Each row is a point on a landscape with many valleys, with its height.
From any point a ball rolls to the lowest of the 2 points nearest to it. It stops when none of these is lower. Distance is the straight distance between rows; heights are no part of it.
Q693 (h 335): [165 143 108 119 131 114 102 127  88 128  90 129  58 193 157  73 156 139
 143 169]
Q137 (h 771): [102 131  95 118  83 163 113 118 120 125  70 146  94 177 134  80 147 137
 145 111]
Q200 (h 896): [153 136 137 183  95 138 179 141 120 120 158 103  55 127 127 145 116 135
 181 174]
Q868 (h 416): [114 186 149  85 117 140 115 112 140 186 151 134 134 101 147 130 142 139
 112 153]
Q6 (h 711): [ 68  96 114 179 164 151 111 114 141  89 151 120 159 150 123 115 147 156
 102 132]
Q61 (h 856): [ 56 129  72  93 168 135 119 146 131 142 125 117 166  84  89 110  88 101
  98 116]
Q946 (h 502): [210 184 165 132  93 127 137 147 125  80 120  92 101 157 149 101 128 117
 167 179]
Q762 (h 720): [ 94 111  93 109 129 132 110 174  70 107  86 134 171 109 104 112 190 144
  99 146]
Q507 (h 345): [131 149  89 221 161 147 105 117 108 140  84 112  98 176 155  98 147 110
 123 145]
Q328 (h 153): [ 91 109 167 143 139 171 122 119 130  91 122 144 140 174 159 119 110 121
 120  85]
Q283 (h 625): [ 99 130 113  97 165 145 110 128 152 111 120 130 184  50 126 164  99  97
  94 141]
Q502 (h 480): [118  96 120 140 102 134 112 106 136 139 152 126 118 118 107 157  69 166
 180 124]
Q790 (h 135): [ 80 136 126 119 133 143  82 136 114 107 137 121 101 132 136 157 146  81
 125 123]
Q731 (h 476): [104 118 108 135 129 120  89 106 123 121 189 137 139  78 117 179  74 156
 142 120]
Q295 (h 526): [117 137 117  95 137 134 124 168 153 124 143 122  75 155 147  79 153  71
 132 141]
Q637 (h 425): [169 124 123 136 131 147 142 120 190 132 107 122  86 185 136  73 139 119
 154  98]
Q334 (h 167): [105 102 161 144 128 160 145 140 136  98 124 137 142 140 172 170 145  94
  91  77]
Q917 (h 805): [ 93 111 126 133 166 140 113 123  69 107 122 180 202 101  50 157 115 167
 142 132]
Q653 (h 777): [109 103 178 122 111 118 163 150 103 123 132 178 163 137 156 101 172 120
  88 136]
Q957 (h 800): [ 75 143 111 117 119 104 123  88 147 104 170 162 142  69  95 120 116 123
 126 121]
Q370 (h 406): [182 152 137 165 133  99  97 136  88 129  77  98 148 200 152  94 172 126
  89 161]
Q660 (h 784): [110 130 105  73  98 113 165 145 119 142 101 157 115  71 129 102 147 146
 116  86]
Q292 (h 472): [104  77 112  48 190 112 182 150  95 136  96 144 185  88 111 146 108 172
  64 114]
Q96 (h 313): [136 114 106 118 143 133 132 139 128 107 127 125 154  91 144 140  91 182
 131  41]
Q783 (h 550): [198 158 153 123 124 125 128 147 126 139 197 100 111 184 135  91 104 178
 187 127]
Q225 (h 558): [160 102 177 126 153 109 124 133 155 133 101 147 157 156 109 102 183  88
 127 159]
Q495 (h 437): [172 175 141 119  98 146 131 112 170 128 121 134  86 213 149  79 125  86
 142 123]
Q521 (h 612): [120 136 135 127 129 105 128 123 156 172 162 125 103 123  77 115 118  66
 153 130]
Q596 (h 819): [121 126 138 183  80  99 108  81 123 139 121 113 110 158  83 115 140 143
 165 164]
Q837 (h 694): [160 107 123 120 110  65 164 120 109 143 131 139 160  44 114 174  97 127
 113 103]
Q570 (h 394): [101 166 151  90 154 144  87  71 138 150  91 138 156 136  98 132 166 130
 116 176]
Q514 (h 666): [132 158 136 194 137 161 124 106 144 148 153 120  96 155 168 118 109 152
 162 134]
Q836 (h 503): [105  88 107 163 199 169 110 133 132 126  87 145 141 118 113 143 173 103
 138 142]
Q327 (h 592): [197 148 149 138 170 115 167 164 129 126  88 105  65 136 157  87 156 123
 171 120]
Q181 (h 165): [113 134 111 123 147 149  58 138 103 116 162 120  77 177 157 157 172 106
 127 148]
Q83 (h 454): [165 184 157 113  77 169 157 142 124 128 158 153  76 194 161  97 121  89
 155 160]
Q127 (h 221): [129 110 132 152 137 156 116 162 100 174 126 130 156 185 146 106 139 121
 116 131]
Q774 (h 759): [108 128 179 137 112  92 153 160 108 103 151 132 135 104 163 119 171 112
 104 170]
Q307 (h 776): [ 94 146  98  91  79 156 117 118 126 151  78 137 129 128  86  92 136 125
 135 108]
Q424 (h 889): [128 135 127 150 123 159 143 122 126 100 189 131  47 121 150 142 111 149
 205 187]
Q8 (h 660): [136 160 148  75 106  98 131 137 143 118 191 131 148  96 127  88  52 148
 159 112]
Q841 (h 794): [ 82 130 114  80 164 112 159 114 104 109 108 180 159  60 102 113 120 138
 105 103]
Q590 (h 213): [146 129 143 199 132 114 133 128  79 120  91 172 118 199 176  67 142 114
 119 169]
Q687 (h 788): [124 111  91 120 104  80 172 114 183 137 150 126 155  43 114 136 114 141
  92 135]
Q174 (h 905): [142 100 144 192 101 114 151 145 114 139 144  86  98 150 121 122 107 153
 178 139]
Q956 (h 450): [121 114 140 119 107 141 140 139 110 152  72 114 134 120 170 101 168 174
 112 168]
Q821 (h 482): [205 141 159 126 106 117 131 157 147 122 132  72 123 160 112  98 116 102
 176 147]
Q831 (h 663): [167 133 190 139 130 103 141 142  95 116 138 135  82 109 115 128 112 103
 194 131]
Q62 (h 466): [122 126 145 123 159 131 128 146 111 128  59 119 174 115 152 135 200 151
  86 151]
Q508 (h 868): [130  93 130 183 137 128 159 135 137 145 119 145 114 141 143 117 174 109
 140 135]
Q57 (h 879): [ 82  87 100 149 127 130 145 127 143 127 142 139 105  76 123 102 111 143
 158 140]
Q911 (h 302): [160 128 118 187 123 116 147 118 113 130 138 185  96 194 166  55 150 168
 135 160]
Q132 (h 708): [ 65 112 134 176 123 134 140  94 162  96 140  95 130 115 157 130 119 144
 108 129]
Q473 (h 699): [116  98 145 100 154 144 129 109 146 151 116 153 177 147  69 159 126 168
 112  98]
Q955 (h 649): [127 124 130 133  86 119 124 149  96 109 123 124  99 105 110 162 119  68
 149  68]
Q98 (h 736): [137 106  78 100 158 121 101 120 114 109  95 161 151 218  93  97 208 168
  93 135]
Q10 (h 637): [121 107 132 156 139 105 185 146 148 117 172 100  99  75 169 180  91  86
 104 106]
Q276 (h 721): [110 100 141 143 177 109 114 165  97 109 128 108 121 166 149 107 195  91
 101 139]
Q244 (h 701): [126 144 160 138 102  77 172  76 142 147 159 153  86  72  92 154  90  93
 144 103]
Q664 (h 331): [124 128 177 158 166 136  91 117 132 144 165 124 130 175 109 112 132  82
 143 164]
Q498 (h 439): [176 112 134 157 131 146 133 178 123  76 123 133 117 144 184 113 145 156
 164  97]
Q849 (h 690): [141 134 104 102 117  69 136  89 111 129 157 118 120  39 126 161  43 168
 141 133]
Q27 (h 86): [114  79 129  57 197  95 115 107 134 112  99 104 136  88 101 174 125 158
 110 119]
Q645 (h 306): [116 119 116 141 127 167 146 153 148 126 141 123 125 128 157 113  85 166
 149  70]
Q240 (h 509): [123  93 121 147 160 175  94 137 132 142  87 166 193 110  74 153 142 114
 145 171]
Q169 (h 483): [123  93 100 142 118 148 106 176 132 107  93  89 149 116 144  97 135 147
 146 136]
Q990 (h 796): [ 95 101  80 127 139 108 146 138 157 110 166 156 110  62  92 121 109  67
 129  90]
Q238 (h 318): [129 121 124 134 172 151 110 119 129 100 114 170 171 101 113 140 127 175
 146  74]
Q185 (h 622): [ 96 135 117  97 189  92 128  68 127 169 147 140 166  70  88 177  67 113
  89 148]
Q663 (h 490): [156 142  87 158  96 159 122 113 156  93 145 175  45 203 166  96 155  96
 155 153]
Q173 (h 459): [105 109 139 143 177  91 173  89 133 157 116 114 153  51 122 157  87 167
  95 129]
Q346 (h 278): [ 95 126 152 124 108 178  77 138 120 137 120 120 167 128 141 132  76 122
 151 163]
Q33 (h 718): [147  85  90 114 139 126 156 138 145 158 117 171 154  30 134 174  80 118
 133 130]
Q449 (h 606): [209 152 152 116 124 118 156 128 121 150  92 102  60 168 130  94 147 122
 178 157]
Q53 (h 652): [ 92 112 137  94 119 107 115 131  74 130 110 137 102 103 101 189 106  58
 116  82]
Q592 (h 474): [154 133 123 126  97 142 110 144 145 116 134 174 153 155 142  88 159 134
 146 132]
Q943 (h 615): [ 71 139 140 111 160 114  98 125  55 121 123 112 124 134 118 140 145 160
 108 118]
Q190 (h 617): [104 134 137 124 152 100 131 104 127 187 168 122 128  86  92 153  85  92
 117 141]
Q865 (h 656): [110 137 114  98 115 130 119 153 126 122 172 158 166 104 117  85  91 146
 141  89]
Q969 (h 802): [109 157 141 140  89 130 106  99 131 121 141 162 159 101 103 108 126 118
 150 138]
Q561 (h 730): [175 200 161  84  63 111 114 113 127 140 145 129 113 142 132 120 161 130
 143 156]
Q288 (h 282): [139 151 140 131 139 107 110 126 112 114 132  82  58 186 142  90 142 108
 150 154]
Q839 (h 657): [122 121 120 129 137 127  94 119  69 141  91 118 146  99  75 188 108 146
 147  80]
Q411 (h 696): [102 110 116 116 196 114 117 114 113 127 187 154 158 104 103 189  92 107
  79  67]
Q446 (h 240): [211 161 110 164 142 179 119 185 129 125 108 118  90 154 176 110 146  87
 177 132]
Q308 (h 724): [117 112  88 117 103 156 115 141 115 174 100 170 180 137  76 131 191 134
 111 157]
Q489 (h 712): [ 92 104 106  81 138 128 132 193  67 149  91 124 174 101  94 134 139 135
  97 122]
Q667 (h 564): [149 126 146 125  68 109 140 133 168 116 117  95 159  97 110 145  97 117
 125 108]
Q73 (h 630): [185 161 172 136 100 102 154 145  99 146 112 151  96 163 147  84 174 105
 148 160]
Q827 (h 593): [133 120 131 131 106 156 132 112 161 126  76 110  92 127 170 165 173 125
 126 133]
Q318 (h 604): [ 80 150  99  73 161 128  85  94 154 136 147 110 134 121  98 151 144 172
  93 122]
Q309 (h 628): [105 148 124 124 136 156 122 134 153 127 161 128 176  69 161 147  67 114
 113 122]
Q445 (h 533): [ 94  82 137  88 123 115 132 135 140 130 102 141 129 134 110 109 142 125
 132 136]
Q555 (h 709): [106  90 143 103 177 114 130 166 122 124 160 119 133 146 134 135 160 100
  89  91]
Q804 (h 608): [ 98 152 111 127  99 111 104 100 157 154 154 109 124 148  69  98 146  88
 109 112]
Q536 (h 703): [ 94  74 113  85 145 112 170  79 139 158 116 168 149 112  57 166 116 181
 102 113]
Q298 (h 414): [162 122 149 108 142 158 135 181 122 122 123 121 104 165 195  96 121 161
 169 121]
Q977 (h 402): [105 143 129  66 133 141 112 108 138 174  98 147 164  93 106 133 141 142
 115 153]
Q553 (h 714): [ 56  81 123 120 120 161 163 146 118 104  71 129 176 123 122 132 101 117
  81 104]
Q557 (h 257): [125 119 165 111 126 171  98 153 119 145 114 103 172 182 147 115  99 150
 128 136]
Q312 (h 291): [115 115 148 159 116 166 153 121 144 171 114 116 146 147 137  98  83 165
 147 112]
Q226 (h 859): [155  88 111 186 134 141 127 138 157 162 127 148 114 163 138  98 155 113
 154 194]
Q236 (h 398): [160 125 116  98  94 138 189 171 130 108 146  89  47 190 135  76 130 131
 174 142]
Q260 (h 576): [181 134 175 143 174 106 153 136 152 133  77 135 109 148 139  91 165  99
 144 129]
Q49 (h 717): [114  67  99 136 139 169 153 134 141 144 107 169 149  76 129 173 109 120
 126 104]
Q54 (h 685): [106 159 150 197 121 126 154  97 142 125 157 132 104 112 153 123 135 142
 130 114]
Q66 (h 707): [ 82 105  90  90 115 126 147 139  88 127  95 111 192 102  74 169 115 134
  62 112]
Q131 (h 791): [ 61 108 142  96 168 133 164 132 103 142 135 189 155 112 107 123 130 149
  97 116]
Q77 (h 462): [113  95 108 163 169 123 159 109 129 147 105 125 185  59 127 204  82 141
  73 114]
Q575 (h 264): [111 117 159 149 149 133 142 101 162 131 118 160 155 145 119  60 129 161
 147 148]
Q470 (h 600): [ 91 141 112 170 129 115  96 128  50 118 121 132 132 145  93 129 174 132
 116 105]
Q476 (h 693): [ 96  93 173 123 146 125 152  91 146 130 153 139 169 135 107 165  81 145
 109 116]
Q281 (h 597): [149 124 121 127 144 123 112 121 129 110 111 130 112  84 134 207 138 115
 126  50]
Q39 (h 678): [174 157 151 106 135 128 110 136 152 119 173  96 113 116 153 142 108 165
 174 154]
Q699 (h 571): [190 130 138 147  83 126 132 117 168 110 140  99 106 178 165 141 169 152
 146 185]
Q386 (h 548): [141 165 163 147  74 135 147 131 164 105 153  89 133 150 160 131 143 112
 102 133]
Q146 (h 704): [104 122 203 139 110 101 149  87 141 146 136 141 153 116 106 160 112 112
 105 139]
Q201 (h 412): [143 131 149 124  96 133 184 132 155 146 128 102  73 161 129  82 110 124
 166 109]
Q626 (h 686): [126 109 127  76 151  91 148  82 176 137 143 128 123  74 124 146  97 181
 121 112]
Q41 (h 582): [198 192 172 157 136 144 143 107 184 119 147  83 100 193 141 126 113 110
 155 137]
Q121 (h 642): [136 135 126 112 113  79 148 155  92  95 149 115  98  64 122 143  53  55
 145 107]
Q847 (h 511): [107 124 116 108 124 128 104 114 143 149 141 137  94 201 119  85 173  90
 118 153]
Q217 (h 374): [161 170 123 171 109 129 143 121 120 150 120 169 123 130 166  73 154 179
 158 168]
Q335 (h 541): [136 135 132  89 117 147 111 165 118 156 153 169  77 161 149 112 171  57
 144 136]
Q742 (h 641): [169 123 113 121 106 102 190 186 152  89 181 133  77  79 142 152 109  87
 152  92]
Q530 (h 208): [184 165 110 155 128 182 109 160 133 104 119 133  94 161 211 152 171 107
 143 121]
Q234 (h 807): [147 131 115 155 132 163  80 113 165  81  89 128 153 182 107 118 152  92
 131 102]
Q578 (h 803): [137 117 154 128  87 153  92 121 160  68 117 125 164 181 138 138 145 101
 129 131]
Q954 (h 838): [164 105 130 157  82 146 133 127 129 153 127 114  67 229 131 124 122 109
 158 168]
Q222 (h 423): [136 132 115 151 100 137 143 126  97 192 117 155 133 127 152 105 178 174
 117 154]
Q189 (h 700): [115  77 113  99 182  98 118 154 138 112 159 131 156  94 116 174 120  90
  83 105]
Q593 (h 639): [137 103 108 146 113  82 185 173 137 110 158 107 102  60 128 151  80  50
 122 108]
Q713 (h 754): [113 135 127 114 117 128  98 111  95 105  60  97 152 192 105  87 162 135
 103 138]
Q725 (h 697): [174 123 136 131  97  50 177 110 126 127 182 137 109  56 107 182  73  98
 128 112]
Q117 (h 852): [ 87 112  80  72 113 121 141 129  98 184 114 109 134  86 126 153  64 152
  92 105]
Q165 (h 560): [152 124 136 114 111 162  88 144  94 158 126 186 103 196 164 129 169  84
 138 164]
Q576 (h 523): [ 73 100 141  92 144 139 115 117 125 148 116 164 116 167 117 113 183 111
 108 172]
Q388 (h 659): [102 104  93 139 180 129 136 113  83 158 102 128 142  82  68 174 112 177
 121  92]
Q358 (h 276): [113  96 139 131 109 177 121 120 125 148  85 128 182 180  96 105  97 166
 134 124]
Q103 (h 475): [167 181 120 165  80 175 146 120 161 122 145 163  87 178 183 114 143  99
 141 169]
Q114 (h 723): [111 114  95 134  88 137  94 144  98 135 117 133 162 104  90 137 164 146
 133 152]
Q268 (h 799): [149 106 127 144  98 127  80 118 158  84 141 132 119 204 139 124 178 101
 125 173]
Q933 (h 713): [128 143 211 124 120 134 135  93 144 128 128 161 165 134 144 131 111 141
 148 137]
Q573 (h 689): [102 107 123 112 176 118 138  80 128 141 167 155 177 101  97 159  62 192
 110  95]
Q695 (h 780): [100 172 112  87  64 124 153 132 128 148 108 139 108 107 138  84 141 130
 129 123]
Q264 (h 648): [150 156 155 137 123  74 167 163  89  92 161 109  59  78 115 133  88  89
 179 124]
Q395 (h 883): [ 93 134 121 162 127 159 134 121 147 102 142 131  91  88 165 124  94 150
 190 166]
Q257 (h 174): [110 130 120 125 164 159 126 168  90 190 134 148 129 147 148 135 168 117
  97 121]
Q855 (h 457): [151 139 106 166 125 143 105 150 134  73 143 105 100 105 158 126 128 147
 192 107]
Q594 (h 579): [149 131 159 112 141 161 131 126 126 157 102 170 110 152 168 132 165 114
 140 131]
Q888 (h 687): [127 119 131  89 138  91 146  71 143 152 157 126 137  98 109 163  56 151
  94  75]
Q87 (h 636): [165 176 128 186 146 155 128 128 142 135 150  89  98 190 190  98 131 155
 120 174]
Q432 (h 795): [ 89 118  85  70 156  99 156 122 141  98 128 177 132  56  99 102  88  95
 118  79]
Q885 (h 575): [111 119 142 188 135 103 103 154  49 125 152 120 111 120 112 128 145  94
 147 113]
Q812 (h 716): [ 99  80 130  90 130 135 166 141 127 125  65 147 143  81 129 166  90  97
  97  90]
Q206 (h 455): [115 131 117 127 186  92 175 105 129 161  84  97 174  65  76 123 112 166
  90 116]
Q706 (h 787): [130 116 109  82  81  90 179 144 176 116 135 136 130  78 127 105 142 139
 110 102]
Q64 (h 284): [189 162  75 193 152 163  90 138 134 129 104 134  68 188 169  99 137  91
 147 147]
Q249 (h 848): [159  87 103 171 106 142 129 129 118 179  99 159  84 208 140 113 162 112
 133 169]
Q506 (h 797): [117  94 111 154 114 127  78 139 135  92 150 103 180 149  88 134 144 121
 126 123]
Q481 (h 633): [150  96 151 163 146 149 160 136 177 128 179 106 112 115 157 178  82 115
 141  98]
Q614 (h 372): [181 144 172 140 135 137 181 159 130 115 141 126 106 182 199  68 133 160
 147 147]
Q802 (h 735): [112 121 146 146 143 121 123 166 111 110 158 110 100 148 185 119 184 102
 115 193]
Q700 (h 875): [132 103 148 143 142 119 162 150 154 114 134 148 119  90 144 110 122 114
 150 119]
Q936 (h 764): [130 141 111 122  76 143  89  98  95 129  76 130 111 225 144  82 144 139
 105 139]
Q822 (h 705): [125 110 120  95 109  66 171  70 152 128 117 154 101  68  84 138  92 119
 135  95]
Q998 (h 811): [138 158 169 164  74 104 129  96 119  98 134 135 119 126 113 112 123 124
 175 146]
Q759 (h 352): [168 157  78 169 135 129 114 156 154 139 113  97 142 154 141  97 189 137
  94 117]
Q37 (h 131): [116 133 138 119 132 153 144 158 118 191 154 142 104 115 176 172 158 104
 104 146]
Q771 (h 238): [ 91 150 139 161 136 128 120  68 145 112 107 135 141 170  92  63 136 150
 119 134]
Q282 (h 801): [100 116 122 155 149 130 101 142  95  96 130 132 214 135  68 127 147 151
 119 139]
Q565 (h 710): [ 61 111 112 109 134 139 137 140  80  87  99 106 201 100 116 131  77 148
  75 117]
Q182 (h 719): [130 163 187  95 109 138 157 106 117 162 119 156 131 107 143 147  99 137
 127  98]
Q707 (h 789): [111 111  81 123 115 116 130 109 200 137 138 114 122  69 121 166 150 143
 103 113]
Q364 (h 556): [162 125 167  94  84 138 154 133 177 106 143 125 110 168 158 112 142 140
 144 180]
Q560 (h 444): [149 146 157 156 112  90 119 149  87 127 109  68 159 154 123  81 151 134
 117 142]
Q22 (h 220): [148 145 121 151 123 115  88 134 104 119 179 111  71 220 160 127 157 112
 127 156]
Q613 (h 681): [159 128 168 152 118 116 136 126 131 147 129 125  75 123 132 181 169  92
 153 145]
Q261 (h 117): [ 53 130 142 112 144 143 102 128 119  82 126 129 154 116 127 131 108 101
 109 125]
Q110 (h 440): [ 83 107 108 122 111 169 154 140 138 177  90 118 107  74 164 158 109 125
 115 147]
Q952 (h 589): [150 130 161 119 133 170 150 130 174 134 122 134  88 127 175 156 128 129
 161 118]
Q734 (h 601): [112 176 114  88 158 117  68 110 142 112 126  89 118 122 127 143 168 130
 113 105]
Q350 (h 715): [ 68 109 104 137 148 150 115 122 110  99 137 114 164 126 142 153 141 209
 100 111]
Q669 (h 317): [140 124  70 142 128 122 124 163 117 138 121 111 148  83  99 120 119 170
 129  53]
Q237 (h 850): [137 123 100  78  90  97 162 133 121 177 143  97 102  75 144 159  64 141
 109 129]
Q752 (h 596): [154 131 140 109 135 135 131 130 143 122  86  96  96 125 162 184 173 117
 104  74]
Q992 (h 691): [163 125 139 119 102  74 148 103 118 138 113 119 119  46 126 186  94 177
 152 133]
Q879 (h 507): [129 127  95 175 128 154 100 182 128 100 123 121 130 141 156  73 155  98
 137 139]
Q627 (h 447): [ 82 105  86 149 134 163 149 127 152 168  82 114 136  94 126 126 120 167
 115 129]
Q923 (h 790): [118 129  70 118 109 133  93 132 182 120 146 117 118 113 121 127 178 133
 137 138]
Q415 (h 567): [182 165 164 134 130 144 119 119 157 140 171  98 123 184 133 125 103 149
 139  86]
Q714 (h 631): [136 109 114 126 137 149 125 167 149 131 186 112 146  95 149 172  54 112
 130  82]
Q680 (h 655): [103  88 125 130 125 136 112 131  77 147 107 155 141 113  77 199 126  96
 115  81]
Q568 (h 330): [145 158  94 168 105 117 120 141 134 131 140 100 152 121 104 108 162 142
 108  79]
Q11 (h 134): [ 64 139 156  92 141 160 118 120 121 110 117 143 121 141 155  97 110 138
 131 109]
Q703 (h 623): [ 91 138 119  59 213 134 105  85 150 134 116 146 168  66  92 162  87 112
 100 154]
Q153 (h 668): [165 172 171  87 131 106 137 172 133 108 215 105 123 104 144 116  88 135
 153 142]
Q982 (h 798): [ 94 122 107 147 133 107 137  93 173 124 188 130 107 102 101 138 113 114
 130  99]
Q582 (h 731): [152  92  95 107 124 159  96 149 117 135  75 166 171 189 102 123 204 140
 101 136]
Q890 (h 542): [131 115 130 185 127 126 109 180  82 118 143 149 160 125 123  79 150 101
 147 138]
Q606 (h 468): [130  94 120  56 132  85 120 125 105 140 128 137 191  63 116 172  94 172
 100 157]
Q780 (h 562): [164 180 135 149  81 153 108 117 153 112 115 111 150 135 154 144 146 141
 124 101]
Q161 (h 469): [106 121 110 110 105 119 143 168 116 121 100  77 113  91 165  96 140 183
 129 153]
Q391 (h 605): [213 174 175 171 151 147 162 109 165 118 139 107  85 205 179 113 125 145
 148 182]
Q504 (h 100): [100  95 157 108 137 149 131 124 115 157 117 155 135 102 158 198 145 130
 105 129]
Q552 (h 477): [109 123 112 161 171 134 118 130 123 117  80 111 178 148 108 122 208 120
  71 151]
Q254 (h 314): [136 145 170 155 140 137 159 131 163 109 125 132 133 139 185  66 126 154
 148 166]
Q848 (h 458): [154 107 105 140 122 171  97 157 122  99  94 178 137 152 159 108 164 135
 157  91]
Q469 (h 722): [141 181 171 121  87 123 153 103 120 164 130 123 105 152 141 120 132 158
 134 125]
Q540 (h 854): [ 49 122  66 116 165 135 129 116  83 124 134 142 173  78  61 134  51 122
  94 110]
Q94 (h 470): [133  63 108  48 160  75 163 123  70 138 121 149 182  81 123 158  67 160
  88 121]
Q758 (h 673): [177 117 163 120 125  78 114 137 115 130 146 110 102  94  90 172 139  84
 172 144]
Q326 (h 471): [109 144 112 170 136 135  80 110 125  77 172 139 122  90 134 150 121 151
 157  96]
Q737 (h 702): [ 93 152 124  98  90  99 135 106 100 121 120 115 178  96  90 176 115 136
  60  79]
Q390 (h 299): [ 91 132 150 157 136 154  82 128 130 130 158 114 154 123 117 112 113  88
 147 194]
Q306 (h 527): [180 175 125 140  88 162 108 159 120 115 195 124 117 203 154  95 100 139
 165 146]
Q417 (h 521): [167 173 154 116  74 138 145 121 164  72 146  61  81 156 134 130 103 132
 168 163]
Q874 (h 543): [142  95 175  87  99 119 143 131 161 130 108 157 129 150 134  97 165 107
 140 171]
Q135 (h 561): [150 163 162 116  82 119 163 123 177 131  90  87 122 109 144 123 135 113
 117 130]
Q32 (h 464): [135  77 110 118 148  99 129 114 109 122 119 121 192  46 132 207  73 153
  88 147]
Q324 (h 193): [129 153 135 184 154 127  93  82 143 100 125 132 114 186 132  67 126 125
 148 162]
Q145 (h 451): [113 114  79 132 165 144 141 122 156 143  73 108 167  58  93 123  95 173
 123 110]
Q45 (h 661): [ 78 102  93 169 165 135 150  93 120 162 144 146 128  83  94 165 103 136
 105 100]
Q916 (h 493): [102 131 122 169 176 160 103 140 110 148  84 101 155 127 127 133 153 116
 108 132]
Q981 (h 706): [118 113  89  95 114  76 165 109 139 146 104 113 116  70  73  97  66 149
 140  83]
Q365 (h 626): [105 136 145 126 156 104 127 126 105 139 119 117 124  91 126 141 128 138
 107 107]
Q891 (h 810): [ 77 118 106 148 163 163  86 113 158  65  89 111 150 150  84 113 146  91
 120 107]
Q648 (h 684): [154 129 120  95 147 105 124 133 158 149 166  87 112  95 134 138 120 179
 134 124]
Q340 (h 467): [176 145 177 123 108  89 139 161 113 133 125  81 142 137 128 115 125 135
 138 105]
Q597 (h 829): [151 133 129 174 103 117  90  91 114 155 127 120  91 222 110 108 133 138
 153 182]
Q42 (h 432): [110 166 137 109  76 167 127 126 138 166 112 113 117  92 166 166 116 124
 122 142]
Q729 (h 662): [169 163 170 148 100  99 165 147  65 122 104 101  52 171 145 128 166  88
 145 143]
Q437 (h 645): [160 116 127 151 102 119 156 190 120 117 155 109  62 116 128 151 125  66
 165  92]
Q63 (h 532): [141 140 169 139  94 109 154 117 156 104 158  58  83 157 143 150 132 130
 128 152]
Q92 (h 634): [121 127 121 130 154 112 111 152  98 130 113  75  77 107 138 133 132 120
 143 101]
Q537 (h 129): [136 138 112 215 146 136 103 112 116 118 102 154 147 201 128  52 129  96
 114 188]
Q193 (h 481): [149 132 154 142 140  98 107 141  83  80  99 118 148 161 142  77 162 145
 143 129]
Q983 (h 598): [112 135 100 102 154 150  83 124 145 100 109 114 133  82 137 189 147 134
 116  97]
Q474 (h 650): [135 122 142 118 122 117 149 175 123 143 205 156 132 126 130 104 107 110
 134  83]
Q940 (h 695): [118 132  85  75 184  85 165  86  88  98 125 177 181  68  79 180  84 142
  61  83]
Q250 (h 644): [156 125 149 102 133 111 179 158 127 114 190 137  92 107 150 149  81 118
 148  76]
Q908 (h 849): [138 105 114 103  64 131 172 155 143 190 143 100  93 117 118 171  87 131
 144 142]
Q2 (h 688): [156 150 101  83 150  80 139  59 136 150 154 126 154  51 134 172  32 147
 104 117]
Q918 (h 698): [106 156  83  55 133  81 124  85  96 104 136 140 174  82  80 182 112 123
  49  86]
Q19 (h 744): [138 141  87 147 148 116  82  98 106  96 105 117 152 223  96  74 174 160
  90 139]
Q123 (h 500): [189 171 112 140  54 158 102 148 120 123 142 155 136 188 167  93 138 134
 141 146]
Q176 (h 853): [ 66 115  69 110 137 128 132 123 100 177 150 123 167 103  68 147  77 164
  80  98]
Q636 (h 574): [185 171 138 159  75 124  85  88 148 118 116 116 131 145 143 149 174 145
 147 159]
Q786 (h 692): [ 94 134 112  98 198 109 150 107 109 112 162 180 189  96  77 167 124 154
  76  92]
Q7 (h 519): [148 157 161 115 161 119  73 117 111 111 139 135 150 152 133 103 156 145
 143 117]
Q673 (h 375): [173 152 109 152 148 108  98 109 137 152  78  81 146 172 113 101 179 144
 104 143]
Q984 (h 845): [152 103 137 122  56 149 138 153 139 155 134 106  92 165 124 150 122 116
 163 173]
Q862 (h 382): [121 169 154 121 162 124  77  57 162 152 131 113 114 124 110 148 143 139
 146 156]
Q262 (h 793): [136 106  86 150  88 130  79 112 156  89 133 139 150 154 109 130 193 142
 119 144]
Q245 (h 568): [123 132 119 115  92 136  99 152 163 121 134  65 159 111 122 120  77 129
 140 126]
Q26 (h 499): [138 126  73 148 100 135  94 106 134 129 141 170  77 225 141  75 159 109
 120 159]
Q367 (h 185): [136 141 139 137 131 160 115 158 142  80 148 137  97 147 190 160 169  82
 122  94]
Q630 (h 607): [ 85 151  97  87 130 129 104  87 153 152 148 120 121 127  62 121 117 130
 121  89]
Q661 (h 786): [ 81 101 160 124 135 136 149 154  85 136 133 183 192 138 107  92 132 117
 118 131]
Q380 (h 363): [127 165 181 128 158 118  94  92 157 133 161 115  94 156 129 149 139  88
 133 165]
Q406 (h 91): [100  75 137  59 136 126 122 112 131 128 120 132 120 103 134 191 108 143
 116 131]
Q811 (h 376): [179 147 112 110 105 132 142 173 108 104 109  99  62 209 179  69 129 130
 160 161]
Q203 (h 515): [ 95 130 115 143 157 180  87 126 148 112 130 179 188 119 101 109 149 109
 134 169]
Q314 (h 557): [211 160 164 141 159 118  83 124 110 127 114 159 130 195 139 104 156 112
 140 117]

Where does a ball stop that starts at each point below?
Q514: Q537
Q244: Q742
Q350: Q537
Q365: Q537
Q597: Q786
Q33: Q742
Q174: Q786
Q26: Q261
